Each row is a point on a tangle of strands that fork and nearly touch. The rows are in no order.
In the rows, zero is written as 128.
Points whose rows are less than 93.2 apart are linked; no others are. Some points are linked to none.
lemes: [103 115 137  98 126 118 129 143 141 138  87 122 145 132 117 126 112 115
 105 134 136 109 151]
Rifa: [116  68 108  74 118 122 102 149 103  60 103 116 201 132  73 181 126 166
  91 120 125  91 139]
nisud: [ 92  78 115 122  90 107 116 199 121 121 103 176 148 146 101 132 149 127
  97 126 120 119 130]
Viz: [144 152 180 174 143 107 138 111  99 123 106 157 112 108 141 119 131 150
 125 146 122 177 133]
Pupaf: [107 146 150 110 106 148 120  99 121 169 153 104  73 105 164  65 145  91
 133 108 186  93 157]
pifas: [ 69  66 137 145  85  98 102 208 125 107 111 162 123 154 112 100 173 151
 123 142 108 135 119]
Vuf: [144 130 151 189 137  80 161 177 123 113 126 150 105 137  83 111 159 184
 144 166  71 165  87]
Vor: [178 177 134 143 171 163 153 104 104 179 101 124 119 145 134 175 150 137
 166 123 122 154  79]
Vopo: [189 132 111 128 157 121 136 113 127 177 108 145 170 134 120 185  93 114
 153 109 116 165 107]
zak: [105 134 133 126 142 103 117 136 128 158 109 136  79 107 154  84 142 119
 136 125 145  93 149]
susav: [ 65  86 134 116 104 101  89 191 102  37 134 122 104 115 145 113 204 168
 102 149  93 135 131]
batu: [201 173 130 160 161 145 164 143  96 152  89 142 133 131 116 182 162 157
 146 139 106 145  77]
mazuk: [ 99 134  94 122 126 148  94  88 128  94 122 109 151 107 154 168  85 115
 134 117 161 166 147]
tiko: [116  90 116  51 116 130 114 119 102  38  95 100 158 124  93 161 139 146
  83 131 135 101 150]
sez: [148 105 144 127 101  97 139 159 116 148  96 193 177 143  95 110 100  83
 102 110 116 129 146]
zolik: [117 107  52 101  68 170 135 131 157 147 109 121 130 124 124 108 103  53
 135  97 141 122 156]
puza: [ 98  85 134  44 133 114 108 131 129  58  95  98 139 108 106 137 137 147
  90 128 112 118 168]
Vub: [124 145 159 146 101 122 120 123 129 179 148 121  65 100 140  50 145 108
 132 119 191 100 167]
ves: [ 98 108  65 115  88 164 125 131 139 134  89 125 138 118 126 147 106  81
 119 110 162 117 140]
sir: [ 97 119 170 132 123  92 134 151 115  80 115 146 128 136  98  94 139 151
  99 156 121 131 151]
dusa: [139 136 174 143 126  97 148 154 130 167 123 155 129 155  72  79 142 121
  98 155 127 123 145]
Nak: [191 150 115 140 146 150 143 111 109 190  94 135  98 140 145 188 142 104
 187 109 131 159  95]
rodif: [137 129 142  95  86 141 149 130 128 152 123 154 156 142  81 100 101  59
  82 119 155 116 149]
Dasu: [102 130 154 146 127  96 124 148 128 143 120 139  80 115 122  64 163 142
 118 145 138  94 150]
pani: [142 101  97 179 126 132  83 182 113  74 157 142 199 142  95 156 164 216
 118 136 108  93  64]
fes: [ 92 142  74 112  97 171 126  98 130 139 143  95 100 119 184 139 114  85
 163 114 169 116 127]
Gada: [123 127 130  92  60 168 129 132 146 164 118 133 119 140  94  79 121  62
  91 101 173 103 171]
mebe: [105  90  87 110 106 115 129 168 141 143  86 157 165 129 105 126 118 107
 100 119 125  92 142]
Telag: [186 140  73 139 159 128 104 123 127 153 114 135 181 124 108 183 102 142
 141 116 129 126  88]
Rur: [ 73 147 129 106  71 169 131  85 127 125 215 128  87 143 155 131 114  66
 147 103 158 160 145]
logu: [148 157 120 153 155 130 128 115 131  49 140 108 139  95 173 144 166 169
  85 151 115  99 127]
pigug: [ 93 159 161 111 113 156 136  65 123 119 202 126  96 139 171 143 108  85
 147 115 142 168 122]
tun: [108 106 164 133 109  95 129 164 133 160 110 138 104 135  83  67 147 137
  99 155 139  96 153]
Sasef: [ 98 134 120 134  52 179 132  90 151 143 173 133  84 146 139 106  90  59
 154  79 163 171 155]
rak: [111 133  52  89 159 157  88  82 169  91 173  51 132 116 165 153 107 128
 155 124 131 132 122]
Tur: [ 93 127 107 116 104 161 120 103 123 110 109 122 127 117 153 151  96  82
 105 120 170 138 150]
gome: [190 168 146 178 152 142 186 144 105 115 107 145 153 122 107 178 159 196
 130 152  87 136  75]
vidi: [168 164 184 158 115 125 130 105 135 217 158 125  63 125 126  74 152 116
 157 104 177 141 148]
Laku: [144 160 115 171 178 106 115  97 113 127 106 116  83  97 201 144 157 153
 144 132 126 115 113]
lub: [151 160 134 159 183 127 121  98 113  59 148 107 114  75 209 127 156 154
  84 152  87 134 137]
turop: [163 156 156 188 132 100 152 162 102 181  91 175  70 130 104 104 158 136
 162 149 113 153 120]
Supu: [164 171 165 151 149 134 180 133 105 101 115 128 146 126 124 150 153 178
 113 172  97 112  96]
Gam: [123 134 128 122  87 144 138  92 167 195 193 131  64 149 142 107 100  87
 195  86 144 160 127]
Zosan: [153 164 175 167 117  97 128 120 113 199 150 123  58 105 144  46 160 135
 152 119 193 108 150]
mozen: [151 107  62 117 133 119 125 163  97 119 119 158 217 135  99 170 105 111
  97 113 134 104 117]
serim: [110 137 159  91 131 134 141 106 155 151 132 115 129 143 120 105  98 103
 124 131 139 130 141]
ful: [164 157 170 180 115 110 140 146 126 198 106 181  78 121 106  85 150 123
 136 127 149 148 134]
Ridi: [ 87 112 130  43 141 151 130 110 159 123 145  57 125 140 126 119 109 106
 125 140 120 102 154]
pon: [168 161 176 145 182 115 138  87 119 112 115 123 114 105 153 144 132 160
 136 133  95 175 119]
Rorap: [ 86 136  95  94  98 169 132 121 128 153 115 105  86 110 160 113 124  83
 139 110 172  95 135]
nog: [130 111 112 140 174 109  82 129 138  80 114 132 159  96 136 164 118 189
 120 119 128 134 133]
Zopem: [130 176 190 139 131 139 142  78 109 163 182 113  78 123 171  88 145 116
 142 130 151 146 137]
vavu: [124 103 101  71 146 163 137 102 168 120 150  60 177 157 114 147  73 115
 142 127 111 110 109]
kop: [128  82 167 116 109  95 134 160 119 119 107 169 171 145  80 110  98 123
  99 127 114 129 149]
lomit: [166 153  85 160 161 130 113 131 113 132 111 149 162 127 125 193 131 174
 133 131 144 117  92]
fol: [154 129  69 154 151 119  82 153 100 109 126 161 187 127 102 186 134 179
 113 128 132 104  89]
pas: [ 64  83 119 131  91  97  98 194 124  89 124 146 106 126 144 107 195 166
 117 139 111 123 135]
fetob: [127 123 115 190 141 130 106 175 116  48 164 141 167 137 114 161 173 213
 126 151 105 119  71]
Fiso: [123 101  91  96 148 166 134  95 180 132 182  66 163 172 115 149  69 112
 169 130  96 150 109]
Rulu: [108 122 113 122 165 128  80  98 122  70 119 121 152  94 162 173 102 148
 109 115 143 141 145]
lirev: [123 136 162 129 101 132 115  83 160 189 203 126  65 125 154  78 111  94
 176  80 174 143 151]
feli: [ 98  93 152  65 152  95 114 132 149  88 113 106 133 123  97 119 133 159
  95 148  99 103 169]
soseb: [157 105  47 113 121 129 117 139 136 136 117 131 203 127 103 157  76  82
 121 110 124 129 128]
debo: [ 83 105 133 160 112 107 112 189 101  13 155 111 113 134 145 112 195 166
  98 161  83 137 107]
lagok: [138 128 146 182  94 106 139 161 136 177  95 196  95 132 109  88 134 112
 121 121 148 122 147]
tozu: [142 160 124 140 164 122 129 100 132 155 108 116  99 120 178 149 136 135
 161 131 128 120 104]
Rede: [102  80 183 116 116  98 138 170 117  91 112 151 155 150  67  94 136 142
  92 148 115 109 145]
vador: [173 143 148 127 123 132 141 104 139 217 113 160 100 133 122 140 117  90
 175  98 129 173 125]
sepab: [116  99  91  51 148 148 133 116 162 112 117  69 165 130 110 140 113 133
 115 135 113  85 138]
pagen: [ 96 141  61 109 139 166 113  92 147 119 148  63 115 120 173 150 114 116
 153 122 153 115 120]
vusaf: [131  80  93 119 124 115  99 160  90  84 115 147 210 124  92 169 106 141
  91 121 129 110 127]
Sifa: [170 127 130 113 138 148 143  99 141 196 132 143 144 141 127 170  94 100
 169  89 111 191 119]
pud: [152 111 132 103  98 126 148 143 121 153 116 164 187 143  97 132  76  53
  97 102 130 129 144]
mezu: [112 137 116 135  77 167 137 107 153 180 142 141  93 125 137 108  96  64
 142  96 165 128 143]
Zamer: [113 134 131  75 174 148 119  88 153  78 152  62 131 108 186 136 138 136
  97 133 106  79 140]
tega: [114 174 176 117 140 147 132  76 133 162 195 117  79 129 180 116 124 105
 165 115 136 167 133]
Pizek: [113 137 181 159 141  83 150 146 114  69 138 126 105 118 117  91 145 164
 100 173  97 138 136]
vude: [156  95  57 104 120 154 138 123 137 140 156  92 208 149 108 147  59  74
 145 114 107 148 119]
Zete: [170 146 166 157 185 112 138 111 138  87 116 121 147 101 148 149 135 202
 132 138  77 150 117]
Gazu: [135 121 137 158 187  83 107 134 142  80 118 136 138 102 149 155 140 214
 134 131  87 137 119]
relu: [101 120 120 179 118 126 113 183 115  36 153 115 131 130 144 135 197 201
 117 165  92 119  70]
dogu: [131 117 104 104 130 162 142  87 168 150 179 105 144 164 123 169  78 110
 196 113 104 179 102]
nepaf: [173 102 149 152 148 100 137 141  87 124 115 171 210 134  87 164  93 151
 113 119 102 141 112]
mitog: [123 111 115  98 112 147 139 103 156 140 127 117 156 136 116 134  70  82
 132 119 129 141 137]
Mifif: [132 173 187 157 140 121 148 105 102 160 140 121  84 125 149  77 149 126
 133 153 152 130 131]
ramo: [ 99 133 158  93 110 106 134 155  85  82 134 106  80 131 108  52 207 135
  73 162 153  79 170]
nalod: [175 149 150 181 153 100 167 174 100 152  98 155  86 144  97 132 158 169
 165 155  87 157  90]
Reto: [ 85 135 131  78  84 162 116 104 130 139 154  85  80 110 152  81 145  70
 122 112 175  91 170]
divim: [112 122 104  75 157 164 106  78 167  84 158  45 151 115 164 154 104 140
 125 123 116 117 136]
Mati: [104 111  85  78  49 188 128 127 147 136 116 111 118 131 101  99 108  48
 108 101 158 127 165]
Fip: [113 129 110 114 114 148 137  85 167 172 179 111  98 152 151 150  93  96
 198 106 118 174 119]
Dapi: [142 166 167 145 131 127 159 121 113 183 117 130 106 142 118 111 134 124
 133 148 131 130 114]
zusa: [148 109  87 169 144 109  86 178 112 104 131 173 188 151 103 173 149 199
 132 136 108 114  87]
mot: [122  97 138 171 145  95 124 158 110  75 115 163 159 132 112 145 133 180
 115 145 110 131 118]
pora: [167 155 167 134 120 139 138  99 145 228 145 143  77 142 120 102 131  93
 171  93 153 159 124]
pazuf: [139 122 168 170 143  99 133 143 111 103  98 169 139 127 118 139 118 161
 111 146 113 158 123]
togod: [134 141  84 134 157 130 109 111 139 155 106 116 124 121 160 162 111 121
 159 129 152 105 103]
tak: [164 150 163 140 134 106 163 158 118 176 102 166 139 145  93 104 135 127
 122 143 108 128 117]
lut: [102 118  93 130 128 111 129 148 130 159  88 137  99 126 151 131 141 124
 142 129 137  78 137]
Zit: [124 132 175 176 136  93 173 173 110  78 142 138 127 138  87  91 143 184
 129 174  81 151  98]
dip: [135 140 136 146  91 137 130 121 143 189  98 171  97 124 128  99 116  84
 130 102 161 118 149]
tizet: [137 167 134 153 148 125 142 133 117  71 121 121 147 121 146 152 160 188
 102 166 116 103 104]
fodib: [107 128 155  74 162 136 118 102 152 106 135  78 130 125 154 115 120 122
  96 137 114 109 155]
dufab: [116 124  94 140 151 108 115 135 142 157  91 149 124 127 137 155 126 154
 138 140 127 100 118]
sevaf: [128 152 124 159 191 115 117  97 100  97 133 120  92  87 217 127 156 144
 115 141 112 125 125]
buv: [134  88  93  81  94 156 146 119 159 141 158 108 177 163 106 116  66  46
 145 113 114 151 140]

A fork is a point with three links, a tip a point with one. Leave the first point through the second and follow the links. Name the first fork or tip that comes.
mebe / lemes | feli
tozu / Laku | Nak
Reto / Rorap | lirev
Pizek / sir | mot

Name the points in between on the shortest way along the links from the first point to the second, in order.
sevaf / Rur | Laku tozu togod dufab lut zak Dasu tun dusa tak Dapi Mifif Zopem tega pigug
Zete / Pizek | Gazu nog Rulu mazuk Tur ves zolik Mati Gada rodif pud sez kop Rede sir
sepab / lomit | Ridi fodib Zamer divim rak pagen fes Rorap Reto Pupaf Vub Zosan vidi pora vador Sifa Vopo Telag
pifas / fol | pas susav debo relu fetob pani zusa
tiko / fetob | Rifa vusaf mozen soseb vude buv mitog serim lemes mebe nisud pifas pas susav debo relu
ful / kop | turop nalod Vuf Zit Pizek sir Rede
